Each row is a point on a landscape with many valleys, with its height.
A ball rolls from a point to whichever of its 2 nearest points has the largest drop for the distance, and stops where none of them is lower. Distance is the straight distance between rows; heights are no part of it.
kaz h=3.69: [ 19  16   7  38  26 -25 -24  -1   3 -35   4 -18  -4  15  50  12   0 -27
 -12 -37 -14   6]
zom h=6.04: [ 27  42   0  24   2  15  22  16   2 -24  32 -27   5  -5   9   8 -10  -5
 -18 -18   5 -17]
fud h=4.12: [ -2  44  17  22  -2  51 -34 -33   9  10  48   3 -30  48  15 -16 -13 -41
   6  -3 -15   6]
Vegi h=1.69: [-23   0 -39  10 -40  26  30 -18   8  27  16  45  35  33  -6  19 -63 -35
 -10  18 -18  17]
Peviz h=2.97: [  4   4   8 -61   0 -36 -18  38 -38  15  20  23  -9  19  31  16 -15  -8
 -50  21 -34   6]
Leg h=6.92: [-23 -62  18 -23  22  -3 -24  62 -53  -7 -35   4 -33 -29  -8  19  -8  42
  10  -2 -45  -3]
nas h=2.14: [ 37 -34 -26  -2 -25 -43 -77 -24 -34  22 -18   2  21  28  23  -7  -5  35
  13 -39 -22  37]
zefaz h=4.67: [ 35  12 -24  41  11  -4 -13  28  -9 -15  -3 -23  -8   6  27  -4  -3  32
  15 -27   1  14]
Karon h=7.95: [ 33  10 -15 -49   7  17  76  89   7 -51  26  16 -18 -13 -21 -22  27 -33
 -15  24  -2 -33]
Kazel h=5.00: [-13   9 -23 -47 -27  -3 -46 -60  -4  30  13   9  51  22   9  13 -19 -20
 -36  -5   9   2]
gega h=6.32: [-16 -65 -10 -34 -15 -53 -33 -13   5  12 -42  21  54 -54  14   4  -5  16
  -4  13  -6  -3]
Mebe h=3.07: [-39  35  14   8   0  40 -21 -65  22  33  42  10 -20  58 -18  -8  -7 -32
   1   9   7  -1]
fod h=3.91: [ 26  11 -27 -37 -47   3 -46 -35 -23  45  12  -3  45  21  15  -8 -27  13
  -8  10   0   6]
Tesam h=6.91: [ 29  47 -20   0  -9  11  60  34   1 -32  13  32  21  -2  29  15 -10 -11
  16  18 -38  10]
Defa h=2.51: [-16  -2 -42  17  -2  -7  30  -2  21 -29 -39  47  48 -37  28  19 -22 -35
  38  15 -29 -11]
moz h=5.18: [-39 -29  21  -7  12 -24 -10   0  21  -5 -24 -10 -13 -30 -25 -14  27  -6
 -22   3  39 -16]
nubu h=6.68: [  4 -40   2   7  22 -17 -12  30 -39  14 -36  -5 -21 -12  -9   1   0  71
  24  -4 -30  10]
regu h=5.67: [ -1  -7  13  20  14   4  24  -2   4   9  -9 -10 -19 -13 -28 -26  13  44
  25   7  29   6]
zeg h=1.91: [ -5 -43 -11 -18 -26 -34 -55 -36 -12  40 -32  21  25  -6   0 -17   9  45
  19  15   2  32]
buzup h=5.99: [-27 -31  -7 -10  23 -36 -11  -1  33 -42 -15 -22  11 -36 -14  -9  32 -43
 -26 -24  42 -42]
Vutof h=5.63: [ 43   7 -11  29 -17  13 -17  -2 -18  17  20 -49  -2  12 -16 -34  31  57
  30 -12  29  -5]
boraz h=3.11: [ 44 -23 -36 -24 -42 -18 -55 -20 -52  36   7 -18  42  13  16 -12 -17  58
  -2  -7  -4  28]
kimin h=5.96: [ 34  33   9  32  -5  41   4   9 -10  26  21 -35 -33   5 -16 -43   5  38
  42   3  14   4]
Duv h=8.14: [ 34  22   9 -21  29  21  73  84  -7 -27  17  -4 -39 -33 -34  -5  13  -7
 -12  18  -4 -17]
dadu h=4.84: [  9  45  12  41   2  15  -5 -19  25  -1  17   4 -18  36  26 -10  -6 -24
  32 -18 -13  12]
kase h=9.31: [-33  16  18 -35  11  -5   3 -26  23  -9  12   5   3   2 -10  12  14 -27
 -56  -5  37 -30]
Gozo h=4.40: [-17 -29   4 -78  -1 -29 -39  -4 -43  26  11  -9   1   9 -10  10 -14  13
 -72   4  -1  17]
musa h=7.12: [ 22  39 -40 -38 -30   6  56  23  -1 -25  23  43  34 -15  21  49  -8 -33
  -7  27 -47 -27]
mal h=3.95: [-21 -19  25  14   7 -32 -30 -32  16 -15   9 -33 -13  19   8   3  28 -16
 -47 -31  27 -14]
vabem h=4.49: [ -5 -21  33 -25   7 -30 -59 -19 -27   7  -6 -13 -25  36  15   5   4  -7
 -45 -27  -4  30]
vulu h=5.72: [-37 -36 -18 -73 -19 -32 -25 -21  13  15 -17  36  57 -43 -10   9 -11   1
 -36  28   8 -11]
tage h=7.40: [  3  24 -22 -37 -18  17  47  17   9 -47  20  15  21  -6   6  34  -4 -53
 -35  15 -14 -31]
dolav h=4.37: [-47 -27  50 -16  14 -15 -14 -23   8  31 -13 -31 -46  -1 -32 -11  42  16
 -24  13  37 -11]
rete h=5.31: [ 11  -6  -6  57  43 -23 -10  21  38 -24 -42  -7 -10 -21  23  -8  13  -3
  41 -31  10  -6]
Beg h=4.14: [-44  15   3  24   0  28  43 -29  49 -22  -3  21  13  -3 -13   6 -10 -66
   4 -10  20 -25]
sen h=8.37: [ 16  17  19  -3  25  -4  52  59  10 -37  14 -20 -33 -12 -15  -1  28 -21
 -22 -12  16 -20]
Tok h=2.00: [ 53  44  -6  -9  -7  17  21  23 -28  11  17   8   3  12  32   7 -32  34
  -4  21 -47  22]
temes h=5.32: [-32 -21  12  21  16 -38 -33 -44  41 -29 -13 -32  11  -9  -8  13  37 -40
 -25 -23  48 -40]
mokur h=4.90: [  4  22 -25  33  -8  26  48 -17  35 -41  -6 -11  24  -9 -15  17  -4 -58
  12 -19  18 -25]
pav h=5.15: [  9 -12  19  43  23   3 -14  43 -29 -18 -17 -38 -41   6  12  16   7  31
   0 -46 -15   9]
Vibu h=2.98: [-48  -4 -14  22 -23  24  11 -60  39   8  -8  14  15  23 -23  16  -1 -43
  16   9  15  -2]
zukab h=5.68: [  5  -2  36  56  38   5   3  14   6 -10   4 -40 -56  24   3  -2  14   9
   3 -36   8   2]
pire h=7.41: [-21 -24  19 -26  31 -13   4  86 -21 -55 -11  14 -47  22  10   9  25 -25
 -30  10 -50   2]
vebos h=5.08: [-40  -7   4 -75 -14 -28 -15 -15 -17  26   3  26  20 -13 -10  14 -10 -11
 -53  22  -3   2]
gigo h=5.78: [-15 -18 -10  40  29 -40 -24   0  45 -17 -62  19  21 -36  36  -8  17  10
  65  -3   3   0]
Gete h=3.90: [-27   6  11  40   5  49  39 -26  53   3 -20  27  -4  -5 -44 -12  -4 -23
  70  19  27  -4]
Mag h=4.92: [ 24  18 -11  44  38  11  26  23  23 -29 -19   3  10 -23  16   0   0 -14
  48 -11   4   1]
zemo h=3.55: [-56 -48  43 -14  13 -30 -26 -29  -3  38 -30  10 -23   0 -37   2  30  18
   2  33  14  16]
fisak h=7.70: [ 20  22 -20 -56  -9  10  52  59  16 -69  29  27  11 -18  10  13  28 -45
 -15  34 -29 -36]
puniz h=2.80: [-43 -43  21 -34  -4 -37 -39 -54  -4  34 -30  39   9 -13 -23   4   7  40
   9  44  10  19]
fiz h=2.55: [-20   1 -39  34 -44  39  10 -29  17  10  10  11  48  20  -6   5 -42 -16
  32  11  -3   0]
ruz h=5.52: [ 23  45  -7  48 -10  13  21   0  24 -38  17 -12  17   8  26  25   5 -54
 -10 -20  -4 -11]
Pudu h=2.11: [  5  21  20  22   1  -8 -25 -34  21 -25  18 -17  -4  31  26   2   2 -43
 -31 -38  15  -4]
fab h=6.43: [ 17 -28  14   4   2  12 -15  20 -55  49   6 -14 -28   9 -12 -11  -7  87
  20  -1  -5  21]
Nezu h=5.17: [ 17 -13  -2  20  -5 -23 -16   1 -18   5  -3 -34  -1 -10   0 -10   7  46
  20 -14  28  -2]
dagi h=1.43: [ 38  54   4   7  -7  59  57  14 -18  20  42   4 -17   2 -11   1 -19  15
  16  11  -4   7]
moke h=6.17: [ -5   3  21 -17  -1  25  18 -21  -6  39  21 -18 -20  -7 -47 -22   4  44
  -7  33  34  -3]
zed h=4.62: [  2   9   2  42  31  12  45   6  22  -5 -29  29  -6 -38 -10 -10 -14  11
  69  13   1  13]
gilom h=3.64: [  1 -50   9 -37  -4 -37 -65   8 -49  12 -16 -26  -6  10  -1  19   1  19
 -57 -28  -1  22]
kul h=8.78: [-18   4  18 -18  13   6  24  18  19 -46  21 -20 -18 -13 -17  -8  15 -37
 -49  -1  25 -36]
zipa h=7.14: [-20 -51  19 -49  14  -8 -22  86 -54 -32  -7   8 -30  -1   0  12  -1   5
 -22   1 -57  10]
Vufo h=4.85: [ -3  13  24 -23  -2  -4 -47 -40 -11  32  27   1 -11  55  19  -3 -22 -24
 -25 -12  -3  26]
Nibev h=6.18: [  4  -9 -30   7  22 -38   7  20   9 -12 -50  11  38 -49  23 -10   5  -1
  42  -2   1 -13]
Goni h=2.96: [ 26 -34   2 -20  -6 -43 -55   7 -56  17 -32   9  -4  21  15   6  -3  34
 -16 -23 -29  34]
Laf h=6.48: [ 21  27 -20  39 -19  24  32  11  16  -4  17 -22  31 -17  -6 -10  -3  15
  28  -9  21 -13]
kar h=1.81: [-22  -1 -40   1 -22  12  27 -15  16   9 -21  63  54  -8   8  31 -52 -24
   7  21 -34   3]
bof h=6.20: [ 24  -2   6  21 -11  35   0   2 -25  53  14 -10 -33   4 -22 -35   5  78
  31  31   6  -1]
koges h=3.76: [-25   3  31 -41   8 -13 -22  -9 -12  26  12  34 -11  37  35  15 -11 -36
 -43   6 -26  14]
Zulaf h=6.31: [ 12   3  20  25  24   9  20  -4   8  -7  15 -53 -31   3 -14 -17  28   6
 -15 -24  40 -13]
buv h=6.72: [ 12  14  14   3  -4  37   8 -40   1  24  35 -58 -29   4 -27 -30  15  24
 -22  -3  47  -9]
vobu h=0.75: [  3  25  15  12   9  45  39 -16  12  12  30  -6 -32  -3 -14  -8  -8 -11
   1  12  19   3]
Vinam h=4.33: [-11  32  14  64  19  41  30  -1  40   8 -10  17 -22 -19 -24 -20  14   5
  84  11   6  12]
Kam h=2.41: [ 39  18  -5 -30 -13 -17   7  31 -31  -6  23   6  -2  22  48  27 -13   9
 -31   4 -62  14]
puvaz h=1.42: [-59  10   8  22  -8  18 -41 -71  38  19   5   0  -9  30 -18 -12   9 -41
  22   9  11   1]
bito h=6.74: [ 41  48 -23  38 -16  28  69  25   7  -3  20   2  23 -22  11   9 -27   2
  45  10 -11   1]
Nuze h=0.67: [  3 -46  -7 -29 -32 -38 -91 -40 -33  23 -34  -5  14  26  -1 -18  14  26
  -9  -4   1  35]
Tulip h=1.73: [ 53  31  -9  19   1  32  48  40 -27   5  18   2 -18  -9   3 -11 -17  44
  17  10 -30  17]
Zusu h=3.28: [-10   2 -19  24 -20  27  46 -22  28   5 -15  14  28 -11 -24  -1 -21 -15
  56  -3   2  -4]
ruruv h=6.56: [ -3 -35 -23 -17   3 -41  -6  23   6  -6 -32  -1  34 -48   6  -1  13  17
  -6  -3  13 -12]

Call two points neighbours if one is among the 2 nearest of the other. Go from one point of each pair to the other, from neighbour to neighbour, staying as low as possible. Name the highest point that can't be avoided.
Pudu and puvaz | dadu
vobu and Pudu | buzup
Nuze and Vegi | ruruv
vobu and Nuze | Vufo

Where does a ball stop that starts at each point below?
kul | puvaz
Vufo | vobu
Tesam | puvaz
ruruv | Vegi
buzup | Nuze
